Points on a hilly landscape, in no order, each with its height.
A ball rolls from a point to the lowest of its 2 nearest points, and stops where none of them is lower. Distance is the straight distance between rows; heights are no part of it.
<210>: [-31   4  -1  -4   9   6  -1   6  12   7 -10  14 -13   4  -6  21 -15  -2
 -22   8   3   8  -2   3  -4]  (h 224)
<94>: [  1   6   6  -2   5   6   2   7   7  -2  -7   8 -14   7 -11  -1  -2  -6
 -14   4   5   1   5   3   9]  (h 211)
<33>: [ 14  -6 -13   6  -5  -5  -3 -10 -11   3  12 -14  16  -9  10  11  -3  -1
  10 -18  -9  -2  -9  -1  -9]  (h 399)
<318>: [ -3   3 -10  10  -5   0   4  -5  15   2 -14   5 -13   1  12   1   2  17
  18 -15 -15   2 -14  -6  -4]  (h 543)
<500>: [-13  -2   4  15  -9 -12   0 -11  -8   5  -3 -12  -4  -9   2 -20   4  14
   9  11  -7   4  -1  -6 -17]  (h 643)
<237>: [ 21   4   5 -14  -4  -4  -9 -15  -1  -5  -5 -11  15   2  -1 -10   4  -4
   2   4  -6  -5  10  -1   9]  (h 199)
<12>: [ -7   8  19  -2  -1 -10 -12   1  -6   4   2   1  -5   4 -11   2  -3   1
 -10   2 -10   9   9  -1  -6]  (h 365)
<323>: [ 18  10  -1  -8  -1   0 -13 -19   4   2 -18  -5  14  -2   7 -13  -5   0
   9   0  11 -11  -3  -4  14]  (h 145)
<4>: [ 17  -7  -3   0 -10   3  -7  -5  -2  -3   0  -8  15 -10   6  12   4 -12
  -7 -25  -1  -4  -6  -2  -3]  (h 368)
<713>: [ 20   3   6 -13  -9 -16   4  -6   6   4 -10   4 -15   0   3 -21   4  28
  20   0   2 -10  -6  -1   4]  (h 662)
<372>: [-12   2  16   4  -7 -17  12   8 -16  11  -2  -4  -8 -11 -11 -29   6  13
   5  10   1   5  -6   0 -19]  (h 650)
<770>: [ 16  -8   1  -7  -2  -1   7  14 -13   5  16   3   9 -11 -10  15   2 -14
  -6 -12   9  -3   0  11   4]  (h 105)
<176>: [ -4   6   4  -6  -1  -4 -13 -12  -6  -2  -4  -1  11   7   0  19 -14  -2
   2  -1   5   0  13  -5  17]  (h 302)
<769>: [ -1  16   7  -4  12   3  -1  -3   9   3 -12  -1  -2  16   1  -8 -17   3
   4 -11  -7  -3   2  -7   3]  (h 228)
<411>: [  9   1  -2  -9   0   2   8   4   2  -7  15   3   9  -3   6  17   1   0
   4   2 -15  10   0   5   0]  (h 259)
<248>: [-17  -5  -5   3  -1   8  -5 -12   3  -7   7   8   2  17  20  29 -12  10
  13   4 -10  11  -1  -4   6]  (h 464)
<612>: [  9   6   5  -2  17  -1  -2  -5  -1   0   8  -2   6   9  -8 -18  -2  -9
  -3  11  25 -13  16   6  16]  (h 258)
<380>: [ 10  18  11 -14  12   5  -4   7   5   3  -1   4   5  25  -2  10 -20   6
  -7 -10  -3   1   4   0   8]  (h 273)
<129>: [-19  10  -7   3  10  15  -2   1  12  -6 -17  12 -12   8  -7   2  -9  -9
 -29   5   8   7   6   6   7]  (h 109)
<70>: [  0   1  -4   7   3  -3  -6  -2 -12   2   5 -15  11 -21  -3 -13   3 -12
  -6   5  11  -6   4   2  -5]  (h 661)
<536>: [ -7  11  -5   3   8  -5   1  15  -9  11  -4  -2  -1 -15 -10 -14   2 -15
  -9   5  22  -9   0   2  -2]  (h 671)
<211>: [-17   1 -17   1   3  12   6  14  -4   6   9   0   7 -11   6   8   1 -12
  -9  14  -5  10  -6   6  -7]  (h 343)
<773>: [ 27   6   1 -15  16  10  10  18   3  -2  10   7   8   1  -8  13  -2 -15
 -10 -13   9  -4  -4  12  10]  (h 225)
<123>: [-6 -6 13  4 -2  0 12  8 -5 -2 24  5 -6 11 -6  2  3  5  3 12 -7 11  2  0
 -6]  (h 408)
<217>: [ -3   1   4  -4   9  17 -10  -6   1 -11   6  -7  14  13  -4  17  -8 -16
 -18  -2   0   3  14   2   9]  (h 312)
<215>: [-10  -6  -8   7  -2  12  -2   6   5  -3   2   5   1   3  15  11   6  -6
   0 -16 -17   5  -6  -4 -11]  (h 142)
<230>: [ -2  -1   4  -4  -2  -2   5  -6  12  -7  -3  14 -18  26  -3  14   0  12
   7   9 -11   7   3   3  12]  (h 509)
<624>: [ 32 -17   0  -2  -5  10   4  -2   1 -15  -3 -13   9  -3   3  -2  15  -8
  -2 -16  -5 -14  -7   0   1]  (h 325)
<702>: [  4  -6  -4  10 -12 -19 -10 -11 -12   5   0 -15   2 -14   7 -11   2  12
  11 -10  -8  -5  -5 -14 -21]  (h 636)
<356>: [  5   2   8  -2   7   4 -12 -10 -10  -8   0  -9  13  14  -9  -1  -6 -12
  -5  -4   7  -8  22  -8  13]  (h 255)
<322>: [ -8 -11  -1   9   5  -1  14   0   8   0  -6   4 -16   4  -8 -14   4   7
  10   8   7  -5   3   0   7]  (h 471)
<476>: [ -7  -5 -15   0   0  21   0  17   3  -3  14   7  10  -3   8  16   3 -22
 -15  -8 -16  10 -10   7 -13]  (h 257)
<310>: [  6   3   5  -4 -11   1   3  -4  14 -11 -11  10 -10  11   8  13   5  14
  11  -5 -19   8  -6   2   2]  (h 527)
<661>: [  8  11  14  -9   6 -11   6   0  -6  11   6  -6  -5  11 -10 -26  -5   5
  14   8   9  -3  10   3   9]  (h 675)
<570>: [  6   5  -8 -12  -6  -5   7  -2  -6   8  12   3   4  -6   7  14 -10   8
  12  10   5   7  -9   5   8]  (h 175)
<23>: [ -3  -5 -16   7   9  11   8  -4  17   6 -21   7  -8   7   6 -14 -12   1
  18  -7   2  -6  -1  -4  12]  (h 141)
<224>: [-21  -3  -1   8  -8  -6  -8 -11  -1   3   0   6  -7  -1   9  20  -2  13
   9   2  -6  10   1  -9  -5]  (h 432)
<741>: [ -1 -12 -14  17  -2  -4 -10 -12  -6   0  -2 -16   6  -2  16 -15  -4   5
  14 -13   3 -14  -6 -10  -7]  (h 645)
<718>: [-28   1  11  -1  -1   2  11  11   0   0   9  10 -15  10  -7  10   2   6
 -11  13 -14  21   7   3 -12]  (h 369)
<302>: [-19 -10 -12  19  -3   4   3   7  14   3 -10  10 -19   3   8  -2   0  10
   8 -14  -5  -5  -4  -8  -5]  (h 558)
<3>: [  0 -21  -3  10 -16  -5 -10 -14  -8 -16   1  -7   0 -18   3   5  23   0
   4  -3  -9   2   2  -9 -14]  (h 637)
<368>: [  0   4 -12  -5   1   0  -4  -4  -4   9  -5   5  16 -12  12  23 -15   4
   5  -3  16   2 -11   2  14]  (h 254)
<69>: [  7   6  14 -10  -6 -19  15   2   1  10  -5   0 -17  -5  -4 -29   4  18
   8   9  -1  -1  -7   3  -9]  (h 655)
<273>: [ 15   0   6  -6  19   4   4  19  -5   3  11   3   9   9  -8   3  -5 -17
  -5  -7  24  -8  10  11  13]  (h 297)
<280>: [-11  -7 -11   8   7  18  -9   2   2 -10   6  -2  10   5   5  12  -3 -16
  -5 -13  -3  -1   3  -6   0]  (h 235)
<439>: [  0   0 -10   2   2   9  -6 -13  12  -4 -18  -6  -5  -2   6 -13  -2  -2
   4   3   4  -8   0  -7  13]  (h 60)
<483>: [-10  10  15  -2  -9  -7  -7   9 -16   5   9   0  -1  -9 -20  -2   6 -11
 -23  14   3  10  10   2 -12]  (h 333)
<254>: [  4  -2   0   0 -19  -3   1   4  -3  -8   7  -6   0 -17   1   4  21   9
   1   5 -18  13 -13   1 -24]  (h 614)
<632>: [ -4 -12  -1   6   5  -2  15   9  -2  -6  15  10  -8   7  -5  -2   2   1
   3  11   8   1   9   2  11]  (h 444)
<432>: [-19  -4 -11  14  -8   4   2  -2   9   0 -11   3 -11 -11   8  -3   4   0
   4   7  -8   3  -7  -1 -14]  (h 574)
<117>: [ 14  -3   9  -3  16  -2  -5  -1 -14   8  19  -8  21   8  -5  13 -16 -10
  -2 -13  21  -6  15   8  13]  (h 353)
<428>: [-30  -3   4  -3  -3   2  -5  14   1   1   5  13 -13   3  -5  28   0  -4
 -21   6  -3  13   1  -1 -13]  (h 309)
<654>: [  2  -1 -14   2  -3   7   8   5   9  -4  -8   3  -5 -15   5 -10  16  -3
  -1   4  -7  -2 -10   4  -4]  (h 589)
<786>: [ 13   3  13 -12  16   7  -1   0   1   2   7  -1  16  25   1  22 -19  -1
  -2  -9  12  -1  10   2  18]  (h 321)
<232>: [ 22  -5  -3  -2   7   1   1   4   3   0 -10  -3   8 -11  -1  -9   7 -12
  -6  -8  25 -15  -6   6  14]  (h 692)
<412>: [ -4  -1  -2  -5  -8 -10 -10 -14  -8   3 -17   2   8  -6   4  27 -15  13
   8   0  12   2  -2 -14  14]  (h 308)
<350>: [  6  16  -7  -6  19   6   0   9   2   8  -9  -1   6  -7   2 -13  -7 -13
  -7   1  24 -11  -1   6  12]  (h 681)
<565>: [ -7  -5  -2  -1  -6  -7  13 -12  19   2 -16  12 -26  15  -4  -3   4  15
   9   9  -3   0   6   2  10]  (h 490)
<370>: [ -5 -15  -7   7  -9   4 -11 -12  -6  -7   4 -14   4 -14   3  -3  11  -8
  -3  14   1  -5   2  -5  -4]  (h 649)
<777>: [ 23  -6   5  -1  -3  -5   7   0   6  -7  -3  -6  -1  -3   2 -20  11   4
   8  -9 -10 -15  -4  -2   0]  (h 282)
<492>: [-28   4  -9   6  -4   8  -4  -1  -1   3   5   9   3  -8   9  20   0   5
  -3  16  -9  16  -6   0 -11]  (h 396)
<31>: [ -2  10   6  -3   5   0  -8  -7  -3  -2   6   5  -1   6 -12  -7  -5  -9
 -15  22  11   2  13   4  11]  (h 183)
<571>: [ -5 -13   0  15 -22 -10 -12  -6  -9  -6   9  -3  -2  -8   6  10  12  11
   3  -4 -19   5  -7  -8 -27]  (h 625)
<236>: [  5  -5  -3  -5  -1  -4  12  21 -15   4  17   6   7 -20  -8   1  11 -16
 -13  10  12  -2  -4  12  -4]  (h 220)
<596>: [ 12   7   7  -6   6 -10   1  -3  -1   7  -7  -8  -2   9   1 -40   0  16
  22   3   4 -13  -3   2   1]  (h 668)
<19>: [  9  -2   3   0  -9  -3  12  11   6  -4  -3  -5  -4 -14  -3 -13  18   3
  -7   0 -19   2 -18   8 -20]  (h 602)
<98>: [ 11   6  10  -2  -3  -5 -10 -10   3  -7   2  -7   3   7  -1  -7   5   3
   6 -13 -18  -1   1  -5  -3]  (h 243)
<658>: [ -3  12   0   3   3   5   7   0  16   8 -21   9 -11  13   0 -23  -1   8
   6 -10  -5  -4   2  -4   0]  (h 191)
<66>: [  0  -2  11   2   0  -3   8  16 -15  -2  15  -6   3  -9 -16 -15  12  -4
 -10  13   6   1  -1   5 -13]  (h 289)

Where does a ball stop that starts at each point below?
<741>: <439>
<536>: <129>
<19>: <129>
<786>: <439>
<230>: <129>
<596>: <702>

Call two points neighbours if one is among the 2 nearest of the other. Go from one point of each pair to the other, from neighbour to neighbour, staying as low as possible. Name the highest point that can't be avoided.
<770>, <439>: <117>
<31>, <129>: <94>
<570>, <356>: <412>
